Each row is a point on a tangle of strands that fork, close into loops and nearly touch. The rows are in no order.
(in the rows, 128 means zero)
Points whose rows are less than 130 apart are linked; no others are. Some points are linked to none.
Q7: [ 90 119 141 153 162 111 102 118 165 129 139 167 151 130 122 148 116 130
 149 106 131  97 110 132 134 122 167 145 145 144 109 145 172 126 105 158
  89]
Q387: [163 124 108 100  88 157 153 158  91 104  83 108  98 127 170 141 107 136
 118 169 130 142 165 119 142 136 109 126  75 116 134  87  92 140 203 116
 168]
Q297: [110 123 135 150  98 153 155 125 114 198 107 174  90 131 197 138 110 122
 144 185 108  92 137 157 138 105 145 113  99 137 160 135 172 117 133 138
  90]
Q858: [140 138 124 117 125 155 136 104 178 138  71 104 122 135 125 130 157 148
 142  98 129 166 174 122 102 151 108 131  99 118 123 117 122 107 143 135
 160]
Q533: [120 116 134 103  81 167 164 101 134  96 101 107 114 150 139 145 161 166
 168 177 170 154 189 118  91 196 103 110  99 106 135 112 146 148 116 150
 159]
Q747: [140 134 146  72  97 105 137  86 108  45 165 106 127 140 109  97 178 134
 156 135 156 162 159 111 119 173 121 101 112  97  74 149  92 159 120 115
 174]
Q788: [156 107  94 115  96 143 165 170  99 147  84 117 122 123 176 144 103 159
 131 171 141 125 148 138 134 127  98 128  62 105 161  87 115 160 222 141
 155]
Q55: [136 141 149 114 109  78 122 123  63  87 185 127  69  95 129  36 123  88
 161 150 126 138 106 102 165  78 137 122 162 114 118 136 107 133  89  98
 160]
Q637: [145 127 109 135 149 113 120 132  50 117 179 137 104 129 169  64 106 128
  91 130  76 113  81 133 176  96 135 113 108 131 165 126 118 140 127 110
  99]
Q702: [148 127  86 117 148 157 110 155 141 120 105 126 115 126 145 147 117 135
  93 129 106 126 125 120 158 140 129 125 104 128 133 106 124 124 147 118
 114]
Q749: [ 88 124 128 160 173  98 103 131 118 144 170 149 122 128 157 111  97 128
 124 114 101  93  75 133 157  91 149 133 147 145 126 143 178 129  97 149
  91]
Q770: [124 139 146 140 138 125 110 109 158 168  93 126 103 121 154 113 115 103
 135 105  91 127 149 129 121  97 124 142 127 150 133 141 148  84 131 146
 121]
Q507: [142 102 130 152 146 143  82 130 168 233 113 132 133 120 141 145 124  76
 110 115 103  82 120 183 110  77 104 140 166 148 167 155 130  85 101 126
 117]
Q209: [161 121  99 130 133  82 136 119  64 123 167 145 110 108 165  85 140 140
 124 155 111 103  99 143 183 108 136 107  73 107 156 151 114 149 166 106
 124]
Q567: [119 129 141  84 120 125 154  83 116  32 152 108 160 189  90 103 171 179
 152 120 163 167 159  98  74 199 107 115 134  88  74 139 108 156 106 143
 165]
Q548: [156 107 103 138 149 128  64 132 176 233 127 135 162 114 140 176 132  98
  89 110 125 107 126 182  95  90 108 134 152 146 164 167 131 105 119 129
 126]
Q752: [123 118 100 116 174  90  99 128 154 129 168 136 199 131  95 156 163 198
 141  93 151 139  79 128 110 158 132 113 115 112 114 159 147 165 160 104
 120]
Q992: [117 149 143 128 153  82 111 101 144 131 135 125 123 120 147  91 140 129
 152  86 111 142 141 118 127 104 133 138  99 135 108 168 151 115 141 148
 131]
Q207: [116 122 179 191 143 137 128 136 195 121  89 143 155 124  62 130 105  69
 148  85 136 106 130 136 122  85 137 180 182 158 119 108 128  88  91 165
 111]
Q656: [111 133 134 139 146 138 115 145 141  63 117 143 122 132  97 128  91  98
 113 107 117 119 118 111 158 122 169 164 154 147 101  96 127 109  93 138
 102]
Q900: [107 164 177  77  90 118 138 102 111  53 157 105 110 132  97 109 140  75
 155 124 147 164 185  96  99 161 163 144 147 139  60 138 111 134  82 142
 141]
Q413: [ 98 148 179 160 105 145 160 115 172  91  86 135 123 128  52 122 106  61
 157 105 140 132 161 110 119 114 168 176 183 159  98  97 121  89  80 159
 118]
Q127: [ 98  80 154 157 136 188 164  93 160 174 106 114 191 178  41 163 203 181
 166  93 187 112 118 163  68 171  75 121 163 101 180 116 128 114  95 134
 174]
Q81: [104 145 162  84 115 133 159  82 128  41 145 118 149 167  84 103 150 126
 155 125 164 165 192 101  76 189 145 133 143 116  77 142 126 140  84 164
 137]
Q525: [138 129 153  73  65 148 128 119  84  62 124 114  88 129 160 152 127  94
 122 182 140 132 178 112 133 168 138 104 106 126  93 123 101 145 138 111
 162]
Q139: [ 94 172 152 146 123 137 132 148  73 119 119  95  79 132 144  70  47  84
  96 117  64 142 114  97 133  84 143 153 182 163 126  92 141  75 101 120
 130]
Q998: [166 114  82 117 151  77 127 126 112 121 163 134 139 105 126  98 171 169
 133 126 133 129  89 133 163 128 116 102  77 106 127 151 119 160 170  92
 133]
Q28: [153 136  72 123 176 129  89 167 168 196 126 117 180 111 123 187 127 144
  36 102 136 140 109 126 120 127  82 117 148 147 150 153 111 144 144 119
 100]
Q23: [134 114 110 145 161 155 117 167 210 148  96 119 189 133  66 204 142 168
 101  97 161 132  99 130 103 163 100 136 176 116 143 104  88 134 138 122
 105]
Q781: [148 127 136 149 136 147 108 125 153 209  85 129 107 123 163 119 116  92
 118 118  85 107 137 152 121  82 108 136 130 145 167 141 132  74 135 134
 118]
Q188: [140 115  76 115 161 140 103 163 156 120 125 125 145 130 129 174 136 173
  98 126 128 125  96 120 145 156 114 120 113 125 124 113 128 154 157 118
 109]
Q577: [ 80 182 173 130 107 116 146 120  76 127 124 111  63 114 169  80  73  90
 134 154  84 126 140 100 121  95 132 122 169 163 115 114 147  93 119 126
 111]
Q553: [162 134  98 107 121 162 131 153  96 105  97 117  94 128 166 129 104 127
  93 149 100 135 147 116 157 132 127 123  86 129 134  98 102 118 176 108
 138]
Q339: [169 133 151  77  79  81 135  94  82  69 172 121 101 100 129  85 171  94
 150 147 152 148 154 117 139 133 130  89 114  97  89 155  62 155 125  89
 186]
Q989: [ 93 125 149 142  97 167 161 113 136 179  95 168  71 127 170 124 107  96
 150 180 109  92 139 136 142 108 142 119 133 147 146 120 156 104 101 120
  82]
Q318: [101 106 132 147 135 145 119 101 185 155 107 169 147 135 116 165 138 138
 160 121 148 103 135 147 118 147 156 131 137 135 130 136 172 123 106 149
 102]
Q293: [ 79 126 153 162 117 157 151 114 150 167  96 154  83 124 138 119  87  81
 141 147  97  83 116 133 142  92 139 135 175 156 137 105 154  91  75 128
  86]
Q442: [ 98  87 135 149 114 193 173 105 146 169 102 112 158 179  73 157 201 197
 181 123 184 134 133 135  78 179  71 119 141  92 184  99 154 125  90 142
 176]
Q329: [131 124 137  85  76 160 140 106 123  63 109 105 102 147 137 153 145 135
 148 171 150 151 187 110 109 188 123 113 111 114 100 111 117 146 131 132
 163]
Q120: [136 116  96 115 127 108 139 119 135 103 130  96 146 143 135 146 177 208
 149 121 141 157 118 112 108 169  88 116  71 111 112 127 127 166 178 121
 160]
Q671: [134 114 124 139 140 116 117 131  42  97 193 129  90 132 149  34  94 114
 103 132  79 121  64 126 179  88 133 123 149 128 161 110 115 144  88  96
 116]
Q320: [134 148 128 122 166  79 114 127 113 119 166 124 112 110 131  59 132 120
 141  86 105 143 104 107 166  80 129 136 116 134 115 153 128 123 133 123
 132]
Q490: [ 78 151 165 145  94 147 155 121 137 112  96 135  78 121 107 119  81  61
 146 145 118 112 144 104 135 109 162 153 189 166 106  91 137  89  67 129
 100]
Q904: [130 127 124 134 188  78  99 142 127 122 187 147 142 109 103  70 137 134
 146  86 131 131  70 106 169  75 134 143 132 124 123 157 137 141 115 118
 118]
Q713: [139 114 141 180 160 159 113 170 203 171 107 152 173 109  75 174 111  90
  63  90 148  87 102 175 153 113 124 144 188 133 166 114  87 105  81 126
  96]
Q328: [ 80 190 190 102  97  91 146 120  77 104 159  93  64  96 151  82  99  74
 159 154 111 139 152  91 111 108 143 123 163 163  89 130 133 114 104 125
 124]
Q817: [121 121 113 129 191  79  83 138 143 145 186 154 187 117 107 136 142 157
 129  84 142 122  74 132 147 114 152 126 126 127 123 173 155 150 135 118
 104]
Q678: [153 114  77 142 115 116 144 155 115 226 114 128 166 106 173 180 122 167
 105 148 137 129 124 171 109 114 113 123  59 120 180 127 147 158 221 153
 152]
Q419: [109  92 114 140 120 161 124 107 176 184 112 161 151 136 128 186 154 163
 156 144 162 113 130 164 110 160 146 118 113 119 148 132 188 135 121 136
 128]
Q707: [118 157 143 166 135 157 125 142  86 164 111 107  95 147 171  74  58  99
  81 121  42 126 109 126 124  77 115 134 167 152 166  99 135  75 116 134
 102]
Q546: [125 138 171 131 137 136 154 128 144  20 121 143 183 169  35 119 120 125
 147  83 157 156 151 104  98 151 161 170 163 117  59 110 105 135 129 165
 130]
Q935: [128 127 143 105  94  96 148  97 107  90 147 122 114 124 171 125 152 151
 157 177 152 126 161 134 135 170 137 104  61 106 125 160 144 156 155 134
 144]
Q652: [165 137 146  97  89  73 123 107  76  78 178 136  84  89 125  54 152  81
 165 150 147 150 138 109 151  96 137 105 145 101 103 150  76 144  98  88
 172]
Q597: [118 102 120 141  90 139 148 113 141 181 109 150 131 130 167 170 142 168
 163 175 157 120 151 162 116 160 141 115  68 115 155 142 197 151 148 144
 137]
Q291: [143 126  78 134 165 158 109 184 185 186 113 121 174 114 102 208 124 152
  39 116 155 130 100 124 134 148  86 124 172 131 159 124  94 148 130 111
  96]
Q433: [139 144 129 167 147 154 105 140 111 206 108 120 115 138 182 103  82  97
  83 117  54 107 111 149 117  70 102 128 151 148 182 128 135  84 119 143
  95]
Q728: [151 152 128 108  75 182 133 153  99 105  76 107  81 124 115 143  99  79
 103 151 109 156 176 106 151 146 169 144 139 131 101  89  92  72 113  81
 157]
Q323: [144 108  57 117 149 120 119 183 135 146 149 102 157 121 138 192 154 195
  98 140 139 135  76 115 128 158  81 107 103 132 134 117 127 184 183 104
 117]
Q629: [128 122 115 165 113 128 143 134  88 218 129 168 122 130 207 155 107 141
 119 173 102  97 118 179 130  96 154 112  77 128 172 151 172 128 167 152
 103]
Q485: [148 136  90 141 171  96 100 138  99 186 172 136 147 115 169 126 122 140
  77 108  91 118  90 144 149  94 128 111  97 143 164 162 144 137 153 134
  96]
Q883: [124 120 130 131  96 103 150 112 105 132 138 144 116 125 185 147 136 158
 152 186 143 107 145 152 144 157 148 112  52 111 140 159 175 156 163 140
 128]
Q863: [155 116  82 104 177  84 117 142 140 111 160 120 172 115  93 112 180 182
 137  99 142 144  72 116 142 142  99 105 106 110 106 151 112 169 161  79
 123]
Q681: [128 115 124 141 157 157 128 134 199 108  89 128 186 155  61 175 145 175
 137  88 151 137 117 128  88 170 120 144 162 109 121  99 105 128 137 141
 116]
Q300: [101 177 179  86  87 104 131 123  84  75 161  98  81 109 126 102 118  64
 150 132 127 149 168  91 116 133 162 142 156 155  68 133 113 122  88 121
 140]
Q664: [157 114  73 128 126 128 148 162 133 185  97 104 142 110 164 165 134 175
 112 138 134 141 128 139 111 130  84 126  64 122 165 108 124 155 218 140
 151]
Q44: [110 146 155 117 112 102 124 128  37  83 180 122  64 116 148  48  91  95
 123 148  95 121  98 109 166  91 142 123 165 137 123 120 121 125  93  99
 138]
Q73: [146 137 155  97  90  68 157  89  83  81 165 122 104  99 168  93 160 125
 155 179 153 127 153 136 140 143 138  98  67  99 126 166  92 151 156 114
 158]
Q952: [151 123  95 127 173 113  66 142 177 200 128 127 179 112 134 172 126 126
  75  86 126 131 122 147 103 105 105 131 138 148 143 171 129 122 137 131
 112]
Q503: [139 120  85 144 145 133 101 141 131 213 143 154 143 119 177 173 121 143
  90 136 110 110 106 170 131 108 141 109 102 138 166 149 167 131 151 143
 105]
Q975: [124 144 162 115 120 123 132 132 114  11 145 133 150 152  43 119 119  92
 141  96 152 148 140  95 134 136 171 174 164 129  47 117  96 134 110 142
 143]
Q87: [133 127 152 154 134 161 160 125 182  60  82 133 177 164  26 143 128 135
 141  87 148 151 154 125  95 168 146 162 175 109  95  86  97 112 125 156
 125]
Q545: [130 114 154 183 162 141 105 152 199 156  99 147 164 115  83 152 104  79
 104  83 133  94 111 157 131  92 131 163 184 148 143 117 114  92  85 147
 100]
Q123: [111 103 116 131  97 172 160 107 145 129  98 112 138 170 116 157 177 204
 179 152 172 149 156 122  76 192  86 118 114  96 152 104 163 145 114 153
 163]
Q537: [144 124 111  93 139 125 103 135 107  38 141 118 122 136  94 115 128 111
 110 112 118 137 115  98 173 137 141 133 126 124  78 117  94 135 128  94
 143]

A fork is a point with three links, a tip a point with one. Leave the first point through the second and follow the links. Name the first fork or tip that comes.
Q300, Q328 => Q781
Q525, Q329 => Q127
Q749, Q7 => Q339
Q485, Q503 => Q713

A piece is two or more points that can be reached from each other along the links. Count, over all rows, the pieces, the separate loops (a circle has one, a figure eight two, a Y none), the forks (points with three links) and the tips (points with one).
pieces => 4
loops => 1
forks => 2
tips => 8
